A landscape with many valleys, sampled at points; each row gives a point and its height.
From any point a ball rolls to the lowest of the 2 points nearest to it. It stops when none of these is lower. Distance is the straight distance between rows; heights are no part of it.
laz height 65.2: [-10  12   4  11   8  10  -6  15   0  -1   1  -3 -28  -2 -15  -2  -4  -4
 -12   9  14]
Nata height 60.9: [ -4  11  -1 -20  -1 -28 -13 -21   4  -2  21  18  25 -12   7   2   3   1
   9 -14 -20]
folu height 52.4: [  3   5   2 -11 -23 -14  -6 -12   6 -13  16 -12  17 -17 -10  13  -2   5
   0  -9 -16]
Lata height 46.4: [  1  -3   6   5 -10  -3  17   3 -12  -5  -4 -28  16   9   2   6  19   6
  -7  -6   1]
bepu height 56.5: [  0  13   0 -22  14  -7  -4   4  -7   8  -4  15 -12   8   3 -20  11   0
   3  -1  15]
Fiti height 59.2: [ -8  13  -2   2   4  15 -11  -1 -18   0  11   4 -13  17  -7  -9  -3   8
  10  13   6]
Digo height 41.4: [  6  -6  -1  21  -2 -15   0   5  17   9   0  -6  -9 -23 -10  30  -6  -5
   2  13 -11]
tof height 75.8: [  7  -2   3  -7 -16  11 -21  -2 -14  -2   4 -19 -20   9 -11  -9  19  13
  -8  15   4]
zipo height 49.5: [  8  -2   6   2 -13 -27   4 -11  22   3  -8   1  10 -18   5   9 -10 -10
  -2 -17  -3]
soro height 69.0: [  4  -3   0  33   7  21   4  -1 -16  -4  14 -12  11  -5 -17  22 -13   9
  14   8 -20]
naker height 40.5: [ 14  -6   1 -25 -15  -2   0  -7  -8  -2   1 -28  11  -5   4  -2   3  -3
 -13 -28  15]
ziv height 35.4: [  0   6  -1 -15  -9 -18  -2  -4 -11  -1  14   6  16   1   6  -5   4   8
   5  -1  -1]
milon height 38.6: [  8  15   7 -19  11 -13 -10 -23 -23  10 -16  -2  -7 -13  -7   1  -2   2
  -5 -30   7]
Muzo height 52.3: [ 13  -6   1  -8 -16 -15 -13 -16  15  -4  -5   4  -4 -17   0   7 -13 -12
 -12 -18   4]
Lufeg height 68.3: [ -1   0  -2  11   4   4  -6  16  14   0  -5 -10 -31  -7  -9  14  -1 -12
 -18  13   8]
Zagi height 76.1: [-14  -9   2  19  10  11  -2   4  16   5  -1  21  -4   5   2 -10 -19   9
  18  17   7]
rur height 45.1: [ -1   4  -9  -7 -10   0 -10   2  -7  -9  23  -3  -6  -7   4   5 -19  -3
 -15   6  -7]
nomo height 49.4: [  5  14   1  -6   6  -4 -18 -18 -27   7   5   1 -21  -7 -17  -5  16  10
  11  -6   1]
Vona height 72.1: [ -1  -7  -4   3   8  35  23  11 -20  -3  -9  -5  28  24  15   1   6  -6
   7  -2 -17]
zemug height 78.1: [ -8 -11   1  21   7  16  -6   2   4  10   3  19  -9  -6 -13   1 -14  20
  33  18   7]
Kogi height 39.7: [ -8   9   8  -3  -4   5   1  12   4  -2 -12 -18 -22   5  -5  -6  16  -3
 -21 -12  22]
Zake height 36.9: [ -7  -8   0  27   0 -14   9   7  23   0  -1   4  -6 -12   3  15 -16  -5
   1  15  -8]
difa height 32.1: [-11  -5  -6  21   4   4   7   4  14  -2   5   8  -8   3   4   5 -19  -7
  -7  12  -7]
Nidi height 80.1: [ -7   1  -3  10  14  15 -10   2   2   8   2  20 -29  -1 -18  -5  -6  10
  22  17  13]
tiseg height 70.5: [ 14  -6  -1   7  -2   0 -11  17  20   2   5 -13 -20  -6   1  28  -4 -11
 -13  15  -5]
Vedip height 43.8: [  4   5   4  -9 -17  -5   3  -2 -13  -1   4 -27   4  -3  -2   3   9   8
  -7 -11   3]
vimur height 43.6: [ -4 -11   2  14  -2 -16  23   6  18   3 -17 -15  10   5   6   9  17  -5
  -5  -8   7]
diruk height 19.0: [ -1   6  -4 -18   4   0  16   6 -32  -9  16 -13  26   7   8   3  -2   2
  -5   2  -3]
Vadez height 45.8: [-10  14  -6  13  15  33   3   4 -17  -1  14  16  -4  12  -2  -6 -24   3
  11   2  -5]
keb height 28.1: [  2 -13  -1 -11   9 -26  20   8  13   7 -15  16  13  -8   4  -6   1  -7
  12   5   1]
Kedas height 54.4: [  0   7  -3  -1  -5  -4 -20 -13 -15   1  12   7 -12   6 -14  -4  13   9
  14  11  -2]
gol height 39.5: [ -4   1   0  19   5 -19  14   1  13   9 -21 -13 -11 -12  -9  12  10  -2
  -1 -19   7]
Mugug height 44.4: [ -2   4  -1 -11 -12   3  -5   6   2  -2   0 -26 -16  -3  -1   6  -1  -8
 -24 -16  21]
dipa height 13.2: [ -7   4  -6  -4   3   3  14  13 -16  -6   7 -16   9   7   8   6  -5  -5
 -13  -7   6]
fusop height 43.9: [-11   9  -1   6  22  36  12  11 -16   7  -1  10  11  14   7  -8 -21   7
  23  -1  -1]
gasap height 26.2: [ 12  -8   3 -28   4 -12   8  -2  15   1 -30   4   4 -11  14  -2   0 -21
 -13 -28  16]
Ruro height 55.6: [ 16  -8   1 -16 -13  -5 -29 -22  10  -4  -8   2 -15  -9   0   0   5  -6
 -13 -17   0]
fufat height 30.8: [ -2   3  -8  11  -2  18  -3  -4 -10 -11  23  10  10  14   9  -3 -16   6
   3  12 -22]
talo height 63.7: [ -6   2   2   5   7  26   9  12  -8  -6   3  -3  -2  23   5  -9  -3  -1
 -11   4   1]
nogom height 64.7: [ -8  -3   6  22  -1  38   8   6  -9   1  -7 -11   2  25   1  -5   4   5
   2   4  -7]
Ravul height 45.3: [  6   3  -2  11  -5 -19  -1   5   7   3   7 -12  -6 -20  -9  33 -19 -10
  -3  -3   0]
tos height 28.2: [ 12 -10   2 -22  -8 -19 -17 -19  14  -1 -15  11  13   1  21 -13  13  -4
  -5 -15  -7]
Pase height 73.3: [ -6 -19   0  13   6  13  11   4  12   3  -5  14  21  21  15 -12  -6   4
   5  22  -9]
Moto height 71.7: [ -3   6  -7   9  16  41  26  20 -18  -1  -2  -2  20  20  10   6  -2  -8
  11 -22 -14]
pap height 37.0: [ -5 -14  -2  21  -7   6   1  10  19  -6  -2  -6 -14   5   8   5  -4  -7
 -19  19  -8]
pemi height 70.1: [ -7   2  -6  32   9  14  17   3 -18  -3  12  -6   6  -1  -6  20 -17  -1
   6  -8 -15]
Zop height 49.3: [  3 -14  10  19  -5 -16   7  -4  31   7 -20   8  -7  -4  -1 -10  10   4
   0   3  -1]
pesop height 37.2: [ 21  -2   4 -34  -7  -5 -15 -23 -10  -6  -6 -14  15  -5   7 -11   8   1
 -13 -30   9]
mazuf height 44.0: [  7  16  -3  -8  14  -9 -26 -26 -21   8 -10   6 -22 -12  -5  -1   5   4
   1 -19   4]
Zet height 23.3: [  6  -1  -4 -18  22 -22  14   1  -6  10 -22  24  11 -18  -3  -8   1  -7
  17  -5   1]
vefa height 29.6: [ -3   4   3 -23   1  -4  -3  10  12   1  -9   4  -8   0  10 -15   2  -7
 -17  -8  21]
dab height 37.5: [-10   7 -11 -13  11  -4   1   4 -17   0  13  21   8  12   5 -11  -5   2
  18  12   7]
zovus height 52.2: [  4   2  13   6  -9 -31   6 -18  21   1  -4   8  24 -20  -4   4   0   2
   7 -10 -18]
lor height 34.5: [  7   0   6  18  -2  -9   6  -4   2   9 -12 -16 -19 -16 -23  18  12   2
  -2  -9   0]
mupar height 24.1: [  4  10  -1 -25   5 -18  -3   1   1   6 -10  12  -4  -7   8  -9  -8  -9
  -8 -17  13]
Kuzo height 22.1: [ -1 -10  -8  -3 -14   2  10   2   6 -14  15 -18  18   0  23   3 -12  -2
 -22  -4 -14]
Faviz height 22.4: [  1  -2   4  20   2  11  -1   5  -3   1   1  -4 -14   0 -16  11  -1   5
   5  20   1]
kek height 80.2: [ -3   7  -6   0   7  14 -22  -2   0   5   8  13 -38   4 -15  -7  11   3
  11  24  14]
Sador height 54.8: [  1   3   6   8   1 -22  11  -7   8   6   0  11  19 -12  -2  -4   0   8
  18  -1  -8]
zasa height 46.7: [  4 -13   8  14 -19 -22   9  -2  26   2 -11  -3   5  -9   7   0   7  -7
  -5  -4  -7]
fotim height 29.8: [  4   8   5 -13  12 -12  12   3  11   6 -31  -4  -6 -13   3   3  10 -17
 -16 -33  18]
pulez height 66.9: [ -1  -5  10  13 -14   7   7  -6  -6  -2   6  -3  29  12  -5  -5  10  18
  14  17 -18]
fudit height 67.9: [ -1  -8   5  25  -8  10   3  -8  -4  -4  11  -5  18   4 -11  13  -4  14
  13  18 -20]
tobod height 53.8: [  1   2   6   0   1  -7   2   2   4   7  -9   9 -11   8  -2 -17   8   5
   3   6  11]
vizok height 41.7: [-13  13  -6  -5  20  21  -1   2 -19   8   8  18   8  16   1  -8 -10   7
  30   7  10]
fidu height 71.2: [ -4   1  -8  17  10  16  27   9 -18  -5   9  -5  16  13   8   6  -8  -4
   4 -12 -12]
nuto height 72.6: [ -2 -14   4   7   3  15  17   5 -12  -3  -3   2  29  23  11  -4   1   2
   5  13 -12]
Kof height 57.8: [ -2   1   1   1  10 -19  -4  -9   0   9   3  23   1  -2   1 -13   3   6
  24   2  -2]
lud height 31.6: [ -6 -18  -2  -8  10  -6  18  13  14   7 -19  22  15   7   7 -12   3  -6
  15  25   4]
dogur height 17.5: [  4   9  -1 -20  16 -27   1 -12  -4  12 -11  21   1 -11   5  -8  -3  -6
  10 -16   3]
nosu height 79.7: [  4 -19   6  19  -4  16 -14  -3  12   7   1  14   0  -2 -12   4   0  22
  32  24  -7]
Gaku height 59.5: [  7   4  -3 -10  -4 -15 -21 -17   5   3  -1  14 -14  -8   3 -10   6  -1
  -1 -11   0]
rik height 24.0: [  4  -5  -6 -30  -4  -4  18   6 -29  -8  -2 -15  29  -7   1  -1  10  -6
   1   3  -1]
rozo height 62.0: [-12  15  -2 -10   8  25  -2  11 -19  -6  10   0  -9  20   1 -17  -1   4
  -8   9  13]
nebu height 48.3: [  4   2  -5  -8 -16  -4 -12   2   6  -4   4 -17  -8 -15  -4  20 -17 -16
 -16 -23  20]
guzi height 28.8: [  1   6  -3  13  12  30  -3  11 -10  -4  11  -8 -21  10 -14   9  -2  -3
  -8  15  -5]
Pofo height 28.5: [ 11  -8  -5 -30  -4 -11   6   0 -19  -3  -6   3  23  -3   3  -9  20   0
  10   6  -4]
tosom height 61.6: [-15  19   5   3  17  14   2  13   4   3  -2  11 -20   1  -9 -13   1   3
   6   8  27]
Bifeb height 34.4: [  5  15   9  -8  15 -17   5  -9 -10   9 -26  -6  -6 -12  -4  -1   3  -1
  -9 -27  12]
fetu height 58.8: [ -8  26   3 -13  21   0  -4   7   0  10  -3  20 -17  -1  -9 -25  10   0
   7   0  29]
Tozov height 43.7: [ -5  -7  -6  13  -9 -26  14   0  23   2 -20 -23   1  -4   6  18   8  -9
  -5 -26   8]
mir height 25.1: [ -7  -1 -10   8   2  -2  -2   1   4  -7  15  17   7   8  12  -5 -18  -1
   3  20 -15]
Pavuk height 74.3: [-12 -19   3  24   5  -3  13   7  24   5  -9  19   7   9  11 -12  -9   1
   9  19   0]
kubun height 18.7: [ -3  -5 -11   4  -2  15  16  10  -5 -14  11 -20   2  12  20   0  -5  -5
 -27 -11 -10]
kigo height 36.0: [ -8   5  -7   2  -6   2  -9 -10 -17  -9  28   6  19   6   1   2  -4  14
  11  12 -19]
guv height 73.8: [ 11  -7   1  -9 -22  10 -22  -4   1  -8  13 -12  -9  -1  -5   3  14   5
 -11  13 -11]
soli height 34.9: [ -6  13   7 -15   6  11  -3  16   6  -1  -5  -6 -16   9   3 -20  19  -3
 -19   0  29]
donav height 34.3: [  3   6 -13   9   8  27  -3  14  -3 -10  16 -10 -29   3   3  14 -13 -10
 -22   3  -6]
vuk height 22.8: [ 13  -8   6 -22   2 -14   0  -8   9   3 -30   6   4  -3  15 -11  14 -10
  -8 -13   6]
zal height 51.5: [  2 -11  12   6   8  -9  12  -2  17  11 -26  13  -8   5  -4 -29  18   5
   1   2   7]
led height 41.8: [ -5   9   2 -14  -7 -14 -14 -15 -10  -7  30  -2  24   1  -2  -6  10  17
   9  -1 -17]
Bapiv height 72.2: [ 20 -11   1   0 -15   1 -17   3  17  -4   5 -13 -13  -6  -2  16  10  -3
 -14  18  -9]
popag height 48.9: [ 16   0  -2  -1  -8 -10 -13   0  10   0  -2  -6 -15 -23 -10  35 -17 -22
  -7 -18   7]
Tolim height 48.8: [ -9   3  -5  23  19  34  -2   8   0   2   7  17 -19   2  -3   2 -25   1
  15   8   2]
Pur height 26.7: [  2 -10   2  -9 -25 -15  -3  -3  18 -10   9  -8  17  -3  16   3  -4   1
 -12  -1  -8]
ranik height 56.2: [ -3   3   2 -21 -21 -15 -19 -19   9 -10  24   7  22 -18  -3   7   5   9
   7 -18 -24]
mota height 65.8: [ -2  -9  12  18 -13  23  -1  -5 -11   1  -4 -11  11  21  -8  -4  11  14
  12  16  -4]
vub height 40.0: [ -8   7 -10  -1  -1   7  -3  12  -2  -5  13  -9 -18  -3   5  11 -18  -9
 -24   0   6]
mumog height 29.0: [ -1  -4   4  15 -10  -9   3  -2   2   1  -2 -14  -7  -5 -11  11   3   0
  -3   5   0]
girom height 49.1: [  5   6  -7  -8 -15  -3 -18  -5  -1 -11  28  -8  10 -14  -3  16 -10   3
  -6  10 -19]
dumul height 78.0: [ -1   4   2  -3  -4  16 -19  -1  -1   1  -1   2 -25  17 -12 -18  20  10
   1  17  12]
fim height 32.7: [ -3  -4  -4 -19   8   0   9   8 -17  -3  -6  12  17   8  -1 -11  10  -1
  13  16   3]
libas height 40.8: [-11 -13   3  23  -3  -2  13   8  19   0 -10  -7   6  11   7   0   7  -4
  -8   9  -1]
teg height 33.3: [ 15  -7   0 -36 -10 -12  -7 -10   0   0  -2  -2  14  -3  12 -14  12   1
  -5 -15   0]

For each start below, name the point where the ball stops.
kek -> zasa
ranik -> Faviz
nebu -> dogur
laz -> zasa
Zagi -> vuk
pulez -> vuk
nomo -> vuk
Tolim -> dipa
Nata -> dipa
